Each row is a point on a tangle of strands that fork and nearly touch. The rows are in no order.
In the rows, 128 means zero.
Points whose rows are less than 109 apart are linked; no others are. Some points are linked to none.
sor: [162 153 149 117 122 106 144 186 117 148 144 129 148  96 149  89 120  65
 175  90 125 140]
Domu: [126 103 111 111 144 127 114 102 109 139 101  86 168  95 152 152  80  72
  91 166 112 140]
rur: [129 134 117 104 133 122 131 174 124 117 121 148  68 162  73 138 146 164
 145  59 117 154]
Gilu: [119 134 135 212 158 165 105 135 134  93 145 123 134  98 126 132 160  92
 189 139 156 106]
nuku: [149 102 201 122  98 145 159 163 146 143 159 163 104 124 127 123 139 174
 130 132 193  77]
Vobuv: [143  89 133  70 170 115 120  59  93 177 129 133 145 145 117 180  90 147
  82 145 140 137]
logab: [149  79 182 103 155  60 162 159  97 168 133 148 131 130 149 187 102 173
  91 126 196 102]
Mafoz: [ 82 126  71 123 113  97 121 143 116 116 121 103 164 172 119 151 147 140
  82 127  83 133]
ruro: [163 154 141 122 126  95 134 120 166  97 129 108 111 111 178  77 136  98
 120 143  54 177]
zib: [110  78 138 128 114 110 117 158 116 157 129 123 158 145 113 166 149 168
  85 125 185  77]
seda: [156 150 137 101 114 122 153  56 139 125 134 136 144 137 150 135 130 182
  63 166 107 105]
ges: [ 69 155  85 170 127 119 113  90 138 115 109 118 140 134 173  71 135  79
 167 135  74 180]
lupi: [110 142  74 125 139 169 100  25 166  91 124 164  98 151 118  97 165 180
 160 149  95 160]
mased: [125  97 128 140 126 112 124 168  94 151 125 111 173 103 136 163 131 113
  91 122 158 101]
dima: [145 124 130 136 123 151 125 135 170  93 157 128 114 145  94 142 155 171
 138 143 183  74]
kamok: [137 123 164 103 110  80 180 131  87 164 103 124 158 120 147 164  74 137
  61 158 149 103]
sifu: [132 190  67 160 128  91 145 179 106  89 122 143 137 132 126 130 125  86
 137  86  55 146]
Didov: [ 67 148  97 157 113 176 114  83 131 150 145 154 142 162 117  72 162 132
 170 121 134 135]
Deto: [124 179 127 146 133 106 137 146 121 127 143 115 149 100 166  74  96  31
 203  92 120 123]
Siv: [120  90  81  67 140 119  94  59 151 126 116 106 114 179  99 168 115 170
 114 134 135 139]
Kize: [130 149 104  79 119 138 136  84 124 141 105 119 125 135 136 119  88 138
 107 141  85 175]
Fud: [163  79 124  87 178 123 124  64 101 168 165 148 173 116 157 166 118 124
  71 153 128 117]
faf: [142 159  98 112 150 150 116 165 141 102 171 123 118 138 100 148 135 132
 187  71 158 105]
futuz: [114 109 103 111 110 148 106 134 111 145 133 129 156 144  79 160 118 156
 129 118 192  64]
gav: [103 127 122 183 104 163 133 118 118 158 144 177 160 140 102  91 181 121
 137 145 142 109]
sof: [142  89 152 155 139 136 118 192  79 158  99 107 161  71 126 158 141  74
 131 102 150 122]
gizo: [153 131 179 133 102 140 166  83 134 134 126 180  88 150 110 126 146 200
  88 169 138  98]
tupag: [ 99 124  86 146 112 117 120 159  80 131 100 130 148 152  81 161 132 132
 101 109 102 129]
nefat: [ 93 194  75 151 131 140 131 183 105  99  97 120 114 114 115 126  93  91
 191  68 124 136]
sudi: [148 134 207 117 101 100 183 122 124 143 101 132 112 107 158 141  68 164
  75 178 162 109]
duvad: [119 150 126 165 103 192 143 116 130 110 139 198  74 163  74 100 157 161
 158 135 130 115]
Fem: [ 99 138 114 134 160 141 113 128 123 144 162 140 110 131 126  91 151 104
 193  88 112 181]
vit: [136 171 134 147 103 163 135 121 133  95  88 116 100  99 140  93  88 106
 155 163  97 158]
Dopom: [135 112 152  96 134 142 108 105 163 112 106  79 102 130 129 137  82 159
 115 151 145 152]
dup: [101  97 124  88 147 137  90 141 134 133  80  74  96 133 113 142  98 135
 126 115 124 171]
Zufab: [161 132 183 140 109 129 137 154 140 104  85 107  84  98 132 111 104 117
 119 158 113 155]
botu: [103 136  87 123 123 159 110 162  98 124 100 166  89 159  64 134 134 147
 171  67 128 152]
kapab: [159 126 170  87 111 105 172 132 114 171 173 167 159 107 180 106 119 152
  89 136 130 115]
fev: [146  79 164 136 151 121 103 129 152 125 130 118  89 130 123 137 162 148
 104 133 114 171]
pagi: [158 158 116 144 120 129 138  96 133 115 159 145 157 129 137 129 144 133
 104 154  98 110]
seg: [131 104 176 102 124 135 121 150 162 102  98  94  64 130 102 159 104 177
 121 135 183 127]
nubuf: [155 119 121  77 132 118 133 125 110 119 111 150  72 181  58 170 109 180
 127  92 132 134]
nivoz: [107 144  79 141 146 133  99 128 168  85 139  93 118 132 141 131 129 131
 145 122 113 135]
pav: [125 105 146 129 121 142 116 111 150 149 154 146 112 147 116  95 165 151
 129 123 122 156]
pokuz: [132 136 160 179 114 165 147 132 124 130 157 169 114 129 107  95 171 135
 144 149 130 127]
folud: [159  93 159  94 139 128 134 127 127 177 181 163 160 108 159 129 140 147
 108 140 169 108]
Runuz: [138 172  63 116 135 140 129  83 149 107 180 144 166 152 124 133 149 144
 114 129 103 101]
Pak: [167 101 152  90 143  97 144 133  86 165 138 178 103 169  61 190 116 182
 111  96 166 110]
sil: [120 125 111 154 120  69 113 158 133 107  78  97 151 118 161  96 136  50
 120 132  58 159]
zono: [ 91  93 104 118 148 112  91 171 117 128  58  76 106 124 128 139 122 105
 127  93  97 191]
vidun: [136  57 198 104 165  64 152 127 106 191 112 143 116 129 145 165 114 168
  74 132 166 148]
resaz: [146  75 190 105 152  86 132 135 118 166 114 118  86 138 124 151 124 150
  87 131 128 173]
Vime: [142 111 201 131  95 114 170 140 131 147  92 128 121  92 157 108 105 127
  83 172 131 134]
Did: [149 124 152 182 148 134 109 135 155 103 161 109 150  75 168 127 146  87
 155 161 143 110]
fozab: [120 181  75 200 107 143 135 147  98 103 119 139 165 123 106 138 132 106
 130 143 103  92]
Piri: [ 66 119  88 160 104 101 116 159 156 107 115  74 160 146 145 126 165 122
 105 129 120 116]
Lol: [153 102  75  85 136 144  90  24 143 103 134 147 112 179  85 157 143 182
 134 140 121 120]
sefuv: [166 105 115 109 188 152 105 107 126 112 142 101 148  79 161 144 100  35
 152 151  99 153]
pebit: [ 71 158  70 149 113 112 127 126 122 117 118 134 134 152 139  91 140 112
 148 105  76 168]
pitap: [ 56 121  87 155 152 151  84 115 123 136 137 135 121 168 110  89 149 119
 200  88 140 158]
bepop: [113 185 125 150  68 130 167 129 135 127 143 129 175 110 161  72 121 106
 128 149 125  89]
rog: [109 184  64 205 125 110 123 145  96  91 113 132 164 122 135 123 130  60
 149 122  73 118]
Les: [149 124 113 142 155  99 115  98 171 106 158 100 152  98 180 114 160  99
 102 153  70 159]
zal: [ 88 111 119 136 103 107 112 138 184 120 136  86 135 152 150 112 173 164
 100 143 145 117]
zive: [ 97  99 110 153 138 102 105 162  99 130  63  99 143 116 131 125 138  64
 121 107  75 173]
lep: [119  99 106  71 105 138 105  76 139 142 125 117 143 169  92 150 110 178
 103 143 180  87]
san: [ 78 149  74 113 136 169  98  83 147 129 147  82 176 117 149 124 107 108
 159 142 165 104]
Led: [108 166  91  92 109 125 142 111 131 132 148 137 134 158 131  86 120 133
 132 110  81 169]
tig: [159 150  66  94 139 150 113  53 121 117 159 155 144 166  90 157 128 163
 129 124 106 113]
mafa: [165  97 180 110 132  91 154 175  95 168 156 191 113 147  93 161 167 177
 105  86 160 105]
Roraz: [141 134 137  90 120 118 151 111  93 159 117 108 181  96 161 145  50 107
  83 164 125 104]
ziba: [101 169 110 155 115 178 128 139 117 103 119 176  72 143  88 107 132 141
 190 110 126 140]
devit: [130 119 165 106  81 144 160 130 135 141 146 147 134 124 141 125 112 179
  96 154 184  69]
ruva: [148 117 172 162 129 147 131 194  90 117  69 112 131  65 124 139 135  57
 182  87 147 131]
kolis: [137 136 156 184 147 150 123 175 106 108  84 117  84  81 116 128 144  64
 203  93 119 162]
gitep: [103 154 161 116 104 165 131 175 177 106 113 101  68 126 120  96 118 139
 176 108 161 131]
dosib: [106 162  74 148 128 120 134 189  81 121 103 138 142 129  95 139 130 101
 151  67  98 129]
dege: [160 115 207 119 106 141 172 142 132 137 134 191  63 144  96 142 129 185
 109 135 171  91]
voke: [150  94 142  86 141 124 117  81 141 145 178 133 172 121 160 155 130 160
  89 149 169  86]
povo: [119 134 102 163 135 100 106  93 129 122 108 116 158 118 173  81 143  35
 138 152  56 151]
vafez: [183 115 140 154 159 119 101 125 124 102 132 105 150  69 169 132 120  35
 148 158 108 120]
tov: [127 118 133  70 138 131 137  91  92 177 100 122 133 146 112 151  77 143
  90 135 113 168]
kuzu: [109 203 121 139  92 132 157 132 131 122 139 117 141 108 157  54  98  78
 172 116 119 110]
dakuf: [144  97 176  95 117 102 178 127 100 167 134 176 134 135 132 162  96 194
  98 144 207  70]
Fer: [127 135 128 144 135 135 117 137 191 106 206 130 129 150 142 110 180 146
 153 121 172  77]
fot: [144 106 112 104 181 167 101  85 128 136 126  93 149 101 150 152  97 101
 113 158 113 152]
Kozi: [109 128 138 174 118 120 110 140 194 113 162 100 131 126 157  97 181 138
 138 132 148 115]
porit: [133 113 196 117 105 144 144 185 166 122 110 110  52 118 119 120 124 159
 143 118 162 125]
zas: [106 186 106 136 110 146 144 199 139  96 119 110  94 122 115 109 103 128
 177  85 135 115]
vopod: [133 132 147 142 141 129 124 163 125 134 115 119 116 102 123  93 137  86
 164 107 104 180]
Fakip: [146 130 122 167 141 181  95 105 136 106 164 135 136 120 100 151 158 133
 158 156 167  87]
vapi: [148  96 138 151 158  97 111 124 155 115 142 112 123 124 156 140 177 121
  77 148  72 164]
fon: [167 157 165  87 119  91 178 103 138 136 145 130 138 120 179 130 106 143
  72 153 105 121]

Follow the links from the first point to the second, and from the first to the third. Name the last point that the two ways share.
Domu / rog / sil => dosib
pagi / ziba / bepop => vopod
seda / nubuf / nuku => pokuz
mased / Pak / devit => pokuz

A fork is a point with three links, a tip a point with one. Leave the first point through the second and follow the links. Name the first fork or tip that comes.
Piri / zal => vit
Vobuv / tov => dosib
gizo / dege => fev
Siv / lep => vopod

A fork is a point with three links. Follow the links from the first point to the second and name the forks in between, in order.
fozab / Zufab => dosib
sof / devit => vopod pokuz fev
Fud / bepop => vopod
resaz / sof => fev pokuz vopod
vidun / mafa => fev pokuz

Name the points in between on the shortest way along the links from the first point to the second, in order.
Fakip / zas => dima Fer Kozi zal Piri Mafoz tupag dosib nefat
Les / Runuz => vapi fev pav pokuz gav Didov pitap Fem vopod kolis ruva sof mased zib futuz lep Siv Lol tig
resaz / nubuf => fev pav pokuz duvad ziba botu rur
fozab / sil => rog sifu dosib nefat zas gitep porit seg Dopom dup zono zive
Runuz / Kize => pagi seda fon kapab folud voke Fud Vobuv tov
